Points, in no order, along strands that fork and pass close to each other.
In the rows, 128 means zero.
Points whose rows are less than 115 apart are linked; no others are.
Z624: [173 115  79 160 115 170 148 136 165 129  48 138 107  78 167 199 126 119
 147  94 153  89 118 142 169 149 102]
Z264: [139 131 143 109 134 171 204 169 159 158 117 191 109 135 116 139 132 159
 124 150 117 144  72 117 156 102 182]
Z389: [119 144 196  60  85 104 148 101 134  82 102 159 198 164 161 105 135 168
  86 141 111 192 161 121 100 125 132]
Z562: [158 161 132 116  45  98 172 142 162  94 142  99 101  93 112 106 103 136
 115 119 105 134  97 143  80 115 119]
Z961: [121 146 158 148 112 131 156 158 124 145 178 151 132 107 121  60 149 122
 162 124 107 147 145 132 154 101 149]
Z532: [ 87 142 146 140 165  99  94 117  97 166 158  92 121 121 160  92 148 131
 122 145 144 127 147 147 162 139 156]
Z333: [100 121 161 121 115  96  37 112 105 115 118  96 212 125 106 107 135 123
 153 150  84  73 157 102 132 135 106]
Z361: [ 89 150 156  95 120  67  62  31 111 100 120 161 168 132 125 120 133 124
 128 137  87 137 163  87  70 110 123]
Z975: [185 123 106 107 101 112 123 102 140  88 176 141 140 169  64 147 105 123
 112 128 127 133  85 116  62 126  99]
Z662: [129 181 160  60 106 113 176 141  92 114 149 140 116 180 169  71 134 157
  94 157 132 183 136 155 133  77 106]
Z23: [122 138  94 129 123  91 123  99 117 152 149 106 114 109 127  89 141 111
 125 146 136 166 120 118 119 106 150]
Z653: [ 76 209 170 114 147  82  78  83  96 178 163 123 101 125 143  96 143 132
 145 135 151 117 146 135 178 133 174]
Z688: [ 85 176 140 100 160 103 123 131 145 142 160 176  77  96 120 107 146 138
 159 145 125 175 107 111 131  99 167]
Z682: [ 98 124 140 117 102  89 108  68 138  91 116 149 172 134  92 105 112 139
 134 130  87 142 155  87  45 112  94]
Z466: [116 112 142 141 118 105  58 139 102 110 132  78 169 152  83 120 109 103
 134 137 106  77 155 120 126 128  71]
Z853: [157 150 118 154 151 145 115 206 120 126 147  81 126 152 113 200 135 108
 152 140 139  90  99 127 158 167  82]
Z877: [ 94  87 120 114 137 119  57 165 119 150  97  65 156 117 138 166  84 117
 132 141  93 101 162 136 122 145  96]
Z705: [159 134 115 100  57  95 141 113 156  86 139 111 114 145  69 117  99 136
 103 121 113 143  98 115  60 126  93]
Z422: [169 123  52 108  83 128 176  79 168 104 123 111 135 141 111 154 159 124
 154 130 135 135  76 126 114 131 128]
Z645: [149 123 107 147  71 103 109 102 132 137 136  91 121 110  89  77 135 106
 128 129 122 135 119 122 123 112 101]
Z259: [ 92 159 132 138 180 126 109 193 117  85 117 124 118  99  44 153 157 108
 185 111 131 102  94  67 151 146 109]
Z353: [110 135 100  91 136  92 124  81 122 158 137 140 114 140 146 102 143 143
 109 137 153 194 135 152 103 101 160]
Z979: [106 104 114 139 159 130  94 133 119 166 123  64 145 118 144 108 113 134
 107 143 132 123 143 138 157 152 145]
Z615: [ 54 202 172 137 183  95  93  79 113 155 148 151  61 124 123 114 130 130
 157 107 170 136 144 122 175 136 167]
Z45: [123 144 172  92 122  99 106  49  94 131 152 172 137 161 158 116 175 119
 107 114 134 188 193 148 118 125 130]
Z503: [ 99 127 119 144 176 118 128 185 119 113 132  71 103 123 159 241 146 104
 152 141 120 126 105 106 124 170 104]
Z783: [112 111 116  92  89  91 127  81 151 107 125 133 154 118 121  88 109 136
 110 132 102 165 123 120  52 115 139]
Z670: [166 145 119 169 138 130 100 187 131 109 155 124 147 151 109 205 121  89
 112 144 162 122 113 155 165 190  70]
Z781: [ 92 137 128 139 195 104  87 147  91 107 156  83 112 159 144 216 134 100
 118 149 147 115 109 120 113 143 104]
Z930: [135  92 131 156 163 195 181 153 115 152 115 169 105 144 157 149 141 140
 115 107 123 118 123 163 134  97 157]
Z16: [159 100 101 162 148 133 107 146 141  99 138 103 146 170  88 191 124  77
 110 140 161 135 131 123 137 176  63]
Z873: [104 117 134 130 172 164 178 135 142 136 137 185  83 155 137 133 170 154
 122 127 134 159 122 145 118 103 177]
Z910: [147  89  92 107 106 140 171 102 155 130 107 161 128 130 155 143 108 164
  98 137 121 147  87 172  78 116 194]
Z469: [135 173 130 105  90  91 190 149 146 104 152 139  98  99 136  82 111 129
 144 143 134 168  96 120  95  98 133]
Z976: [100 105 158 129 116 111  62  93 148 118 103 126 188 125 103  90 128 134
 143 143  84 113 168  89  83 117 102]
Z934: [ 85 109 126 137 175 106  72  90 122 111 120 130 152 188  80 148 109 118
 116 159 132 117 155  82  65 117  85]
Z933: [101 139 190 102 129 144 170 166 126 136 187 173 123 142 116  86 163 152
 152 127  83 152 145 119 157  87 163]
Z258: [131 100 177 120  60 130 166 101 155 102  98 161 183 135 127  91 100 148
  90 101  98 131 172 139  94 139 131]
Z285: [158  98 149 114  84 151 194 119 112 149 108 152 135 163 133 139  93 157
  65 115  89 125 117 168 122  82 152]
Z787: [153 142 103 131 125 152 162 145 176 127 125 143  97  97 111 131 155 133
 164 139 109 108  66  95 112 124 144]
Z72: [105 188 131  86 134  97 163 134 132 119 155 178  83 114 151  83 123 136
 140 142 133 196 119 123 106  85 145]
Z835: [149 134  56 136 133 120 160  79 151 135 137  80 123 134 107 144 165 104
 149 140 157 132  88  94 142 141 123]
Z504: [138 105  96 131 135 144 112 196 136 152 103  77 116  88 170 183 100 109
 151 123 120 108 129 135 138 148 115]
Z321: [ 91 205 144  91 137  76  92 102 124 167 162 141  74 118 135 103 136 137
 146 166 135 151 118 119 137 101 159]
Z749: [131 139 105 148 169 142 106 157 119 143 146  57 105 126 125 166 140 123
 155 160 131  88  87 101 152 153 115]
Z214: [132 158 167 113  83  98 149 112  98 121 184 155 157 112 156  58 154 113
 135 128 113 158 149 133 131 115 143]
Z874: [137  71 133 115 128 168 149 112 112 166 113 136 147 165 144 114 121 148
  68 117 109 127 145 158 135  98 151]
Z442: [132 157 157  95  97 130 207 176 123 131 140 148 108 160 146  89 122 148
 102 163 123 162 106 147 140  75 139]
Z850: [178 118  98 150  91 170 106 170 128 175  87 100 115  91 142 127  90 138
 138 102 159  95 137 142 196 137 126]
Z698: [ 82 128 154 146 209 169 143 210 113 147 127 132 115 123 158 139 134 149
 154 110 137 129 158 135 172 145 152]
Z899: [177 102 141 174 123 197 181 150 127 142  96 191 109 104 138 155  98 146
 119  88 140  97 105 167 130 113 145]
Z229: [108 138 130 120 164 124 139  99 125 152 163 168  76 153 157 118 164 134
 131 121 159 178 148 159 110 107 165]
Z437: [157 139 100  87  70 114 211 141 145  93  93 126 129 134 138 103  77 142
  99 144 145 165  89 179 105 117 149]
Z793: [ 67 174 135 144 194  95  72 129  74 105 157 103  74 133 149 181 133  99
 150 127 144  87 120 122 124 113 120]
Z492: [ 63  92 133 114 169  96  45 119 124 125 103  85 153 124 148 152 110 125
 113 162 110 118 168 128 101 140 104]
Z741: [ 99  96 157 119 161 176 118 122  91 178 128  85 109 182 170 136 149 165
  85 107 124 110 175 165 165 132 138]
Z594: [176  72  67 158 122 164 155  97 162 139  58 146 135 109 146 166  98 125
 126 109 159 105 119 154 156 140 129]
Z219: [105  92 115 117 164  98  62  80 122 101 138 107 133 140 123 140 126 114
 113 143 115 126 143 124  75 110 103]
Z299: [139 153 100 153 125 175 162 190 158 143  54 131 105  79 151 195 141 126
 176  94 154  82 130 104 199 165  92]
Z12: [ 87 154 125 169 185 123 112 160 110 115 141 119  95  94  92 129 152 106
 187 127 133 107 113  88 148 127 123]
Z322: [105 147 150  82 127  76  71  43 129 121 130 170 157 132 154 106 144 141
 113 130 119 176 174 147  76 116 138]
Z354: [111 131 114 153 172 181 173 175 159 143  68 142 128  85 134 148 152 127
 160 104 154 106 112  86 195 178 136]
Z632: [131  98  86 146 166 109 116  88 123  89 122 116 156 184  71 181 110  82
 120 133 173 136 147 103 120 153  68]
Z665: [152 140 111 168  83 138  99 169 127 147 141  96 111  93 104  70 135 124
 169 104 102  93 143 150 162 136 106]
Z3: [111 152  70 157 175 108 148  77 125 133 135  62 107 133 132 143 156 122
 135 133 182 128  93  82 164 165 134]
Z622: [114 138 122 154 172 180 196 154 156 154 104 133 122 119 102 119 164 133
 144 125 163 138 114  78 207 154 168]
Z61: [167  78 114 121 124 144  96 127 152  96 145 122 136 156  84 159 109 123
 114 135 111 105 102 125  68 139  81]
Z959: [105  94 167 131 133 126  88 108 101 138 121 116 213 136 143  84 150 123
 117 124 114 129 198 122 157 154 134]
Z391: [104 119 134 160 137  98  97 144  91 114 157 108 147  88 156  92 148  87
 173 118 118 100 163 147 133 127 117]
Z443: [109 111 133 148 177 156 123 180 126 150 140 128 114  89 168 115 140 136
 153 137 125 126 137 148 137 126 159]
Z636: [167 123  99 162  75 147 143 140 150 147 124 117  99  97 111  78 130 122
 138 118 126 121 117 142 147 131 129]
Z324: [ 53 142 143 160 203 121 124 201 116 113 115 112 114  89 131 138 137 123
 183 116 137 131 134 113 164 158 146]
Z97: [134 121 154 128  82  83 108  75 100 104 147 143 177 100 146  68 144 104
 125 122 101 146 159 118 111 126 128]
Z298: [142  95 148 154  93 127 115 121 118 104 150 127 163  85 144  63 137 105
 142  95 102 121 173 159 122 130 114]
Z105: [121 136 141 149 142 104  63 137  77 121 147  82 164 177  66 141 100  82
  97 140 151  84 125 121 147 125  86]
Z912: [137 157 145 128 108  94  66 102  90 132 166 137 166 172  57 123 108  94
  94 145 130 106 110 109 110 106  96]
Z574: [177 137  90 146 113 183 152 150 158 176  95 124 119  91 133 136 130 144
 150 120 148  89  96 111 199 143 139]
Z379: [131 111 184  86  62 123 165 110 124 113 133 145 183 147 155  92 126 142
  77 123  98 157 151 149 103 106 142]
Z939: [148 126 203  90  70 114 142 118  81 108 171 152 171 147 173  93 173 136
 113 133  93 155 160 123 126 132 143]
Z459: [ 48 170 169 142 219 115 106 119 127 125 132 149  70 113 108 128 139 145
 151  95 179 162 127 106 190 165 162]
Z104: [166 158 122 140 188 153 129 152 129  94 174 158 129 143 100 187 161 109
 157 137 144 115  75  96  85 134  98]
Z376: [134  73 126 127 125 150  79 137 161 119  97 119 143 154  87 143  86 132
 127 151  93  92 145 102  79 138  69]
Z476: [157 112  99 135 122 143 170 126 162 129 122 151 107  93 149 123 138 147
 132 134 122 132  79 140  91 122 173]
Z880: [177 136 106 141 144 170 129 165 155 115 150 128 101 117 114 175 161 127
 161 143 115  86  77 114 100 138 103]
Z744: [143  86  99 115 102 150  70 190 137 151  95  73 123 115 125 188  69 116
 137 119 114  99 157 128 139 139  88]
Z717: [127 114  94 135 147 153 149 170 154 144  95  77 114  95 177 232 138  99
 153 128 131 113 112 106 145 168 112]
Z365: [142 125 144 124  45 116 113 118 182  96 125 122 118 146  56 103  93 164
 104 118  85 110 148 117  72 136  88]
Z771: [102 126 167 111 146 139 115 113  98 171 165 120 124 166 157 107 175 147
  98 135 132 139 176 159 151 120 144]
Z891: [179  82 109 137  92 161  96 129 160 131  90 144 115  88 141 136  67 148
 114  99 116  90 124 152 123 127 123]
Z802: [188 143 109 148 154 130 115 121 127  97 194 156 136 149  92 167 127  98
 121 133 158 126  81 129  87 137  88]
Z314: [185 145 126 186 100 166 198 145 167 116  90 208  85  75 121 144 113 159
 130  83 131  98  91 152 124 134 159]
Z263: [124 122 101 143 134 128  86 157 112 163 125  32 134 132 117 133  99 124
 130 148 130  86 110 115 171 169 116]
Z184: [104 102 178 107 125 119 100  67 103 133 124 153 188 165 138 101 181 137
  92 119 121 158 202 117 136 144 137]
Z764: [119  74 110 133 157 149 122 118 125 167 110 105 138 149 147 104 128 135
  72 131 154 147 149 142 149 137 161]
Z759: [ 84 161 131 163 174  87  79 116  70 106 160 114 115 106 153 122 146  83
 167 115 120  87 142 122 124 102 120]
Z837: [158 129 154  95  59 132 208 141 124 117  86 135 149 161 121 118  64 152
  59 131 118 142 109 177 112 103 138]
Z524: [131  85  76  84 104 110 145  83 172 105 110 130 130 125 118 130  94 151
 123 142 120 155  91 135  53 121 166]
Z861: [108 175 182 125 156  95 107  94  74 126 186 186 126 122 169  98 179 117
 170 118 132 131 187 137 156 127 159]
Z990: [175 139 100 167 109 172 178 140 192 109  92 166  89  83 118 148 149 148
 165 103 118  90  87 117 122 140 129]
Z375: [102 142 100 164 176 136 178 115 133 151 128 104 107 124 137 114 162 132
 137 130 188 155 109  94 191 161 171]
Z812: [167 132  69 110  53 112 200 111 164  96  91 117 122 122 111 124 108 126
 132 125 143 151  83 149 115 133 139]
Z710: [134 181 166  47 102  97 149 101  89  80 122 151 162 154 182  79 128 161
  90 138 136 196 156 155 108 102 107]
Z702: [136  89 126 149  54 138 168 100 175 114  68 162 148 133  94  90  73 150
  90  91 129 139 164 153 103 129 137]
Z329: [144  77 114 124  95 148  82 130 152 131 108 109 139 106 122  99  94 128
 120 124  90 100 146 136 100 124 100]
Z388: [160  98 116 148 132 180 138 179 101 176  85 116 133 119 162 166  79 125
 122  87 183  95 136 142 196 128 135]
Z839: [152  93  91 145 154 162 124 152 150 136 110 110 109  88 158 134 127 122
 137 136 125 110 109 139 113 133 140]
Z638: [113 140 194 103 137 126 130 137  88 126 198 171 125 153 147  94 195 140
 163 125  93 133 170 133 159 121 153]
Z967: [154  59 105 144 137 179 143 134 119 162  63 141 137 121 152 170  71 119
  87 103 167 109 159 150 174 128 129]
Z364: [162 154 133 108  95 150 235 161 143 152 107 162 110 163 134 141 112 157
 111 161 129 151  76 145 161  91 155]
Z460: [142 171 110 110 140 100  84  74  75 131 181 153 126 173  89 147 108  99
  89 135 119 127  97 107  93  94 115]

A fork is a point with three links. Follow the links from the first point to the second and name the forks in between, in order.
Z622; Z910 -> Z979 Z532 Z653 Z705 Z975 Z787 Z476
Z329; Z717 -> Z975 Z787 Z476 Z839 Z504
Z912; Z787 -> Z682 Z476
Z710; Z839 -> Z379 Z214 Z504
Z469; Z912 -> Z705 Z975 Z787 Z476 Z682
Z3; Z698 -> Z979 Z532 Z653 Z705 Z975 Z787 Z476 Z839

A fork is a point with three links, a tip a point with one. Leave the first point through the second and follow the links. Name the first fork or tip that comes.
Z3; Z375 -> Z574
Z850; Z388 -> Z979
Z636; Z645 -> Z787
Z214; Z97 -> Z504
Z990; Z314 -> Z665

Follow the links from the first point to the second, and from the first to the third. Name the last point that the two ways share.
Z12; Z861; Z61 -> Z839
Z698; Z375; Z353 -> Z787
Z891; Z979; Z45 -> Z975
Z466; Z329; Z710 -> Z476
Z670; Z314; Z322 -> Z787
Z933; Z934; Z665 -> Z504
Z324; Z264; Z873 -> Z839

Name the points in between on the shortest way along the links from the first point to the second, in order.
Z476; Z638 -> Z839 Z504 Z717 Z503 Z781 Z793 Z759 Z391 Z298 Z97 Z214 Z961 Z933
Z3; Z910 -> Z835 Z422 Z812 Z437 Z837 Z285 Z874 Z764 Z979 Z532 Z653 Z321 Z688 Z72 Z469 Z562 Z705 Z975 Z802 Z104 Z880 Z787 Z476
Z930; Z934 -> Z899 Z314 Z990 Z787 Z476 Z839 Z504 Z744 Z877 Z492 Z219
Z705; Z959 -> Z975 Z802 Z104 Z880 Z787 Z476 Z910 Z524 Z783 Z682 Z361 Z322 Z45 Z184
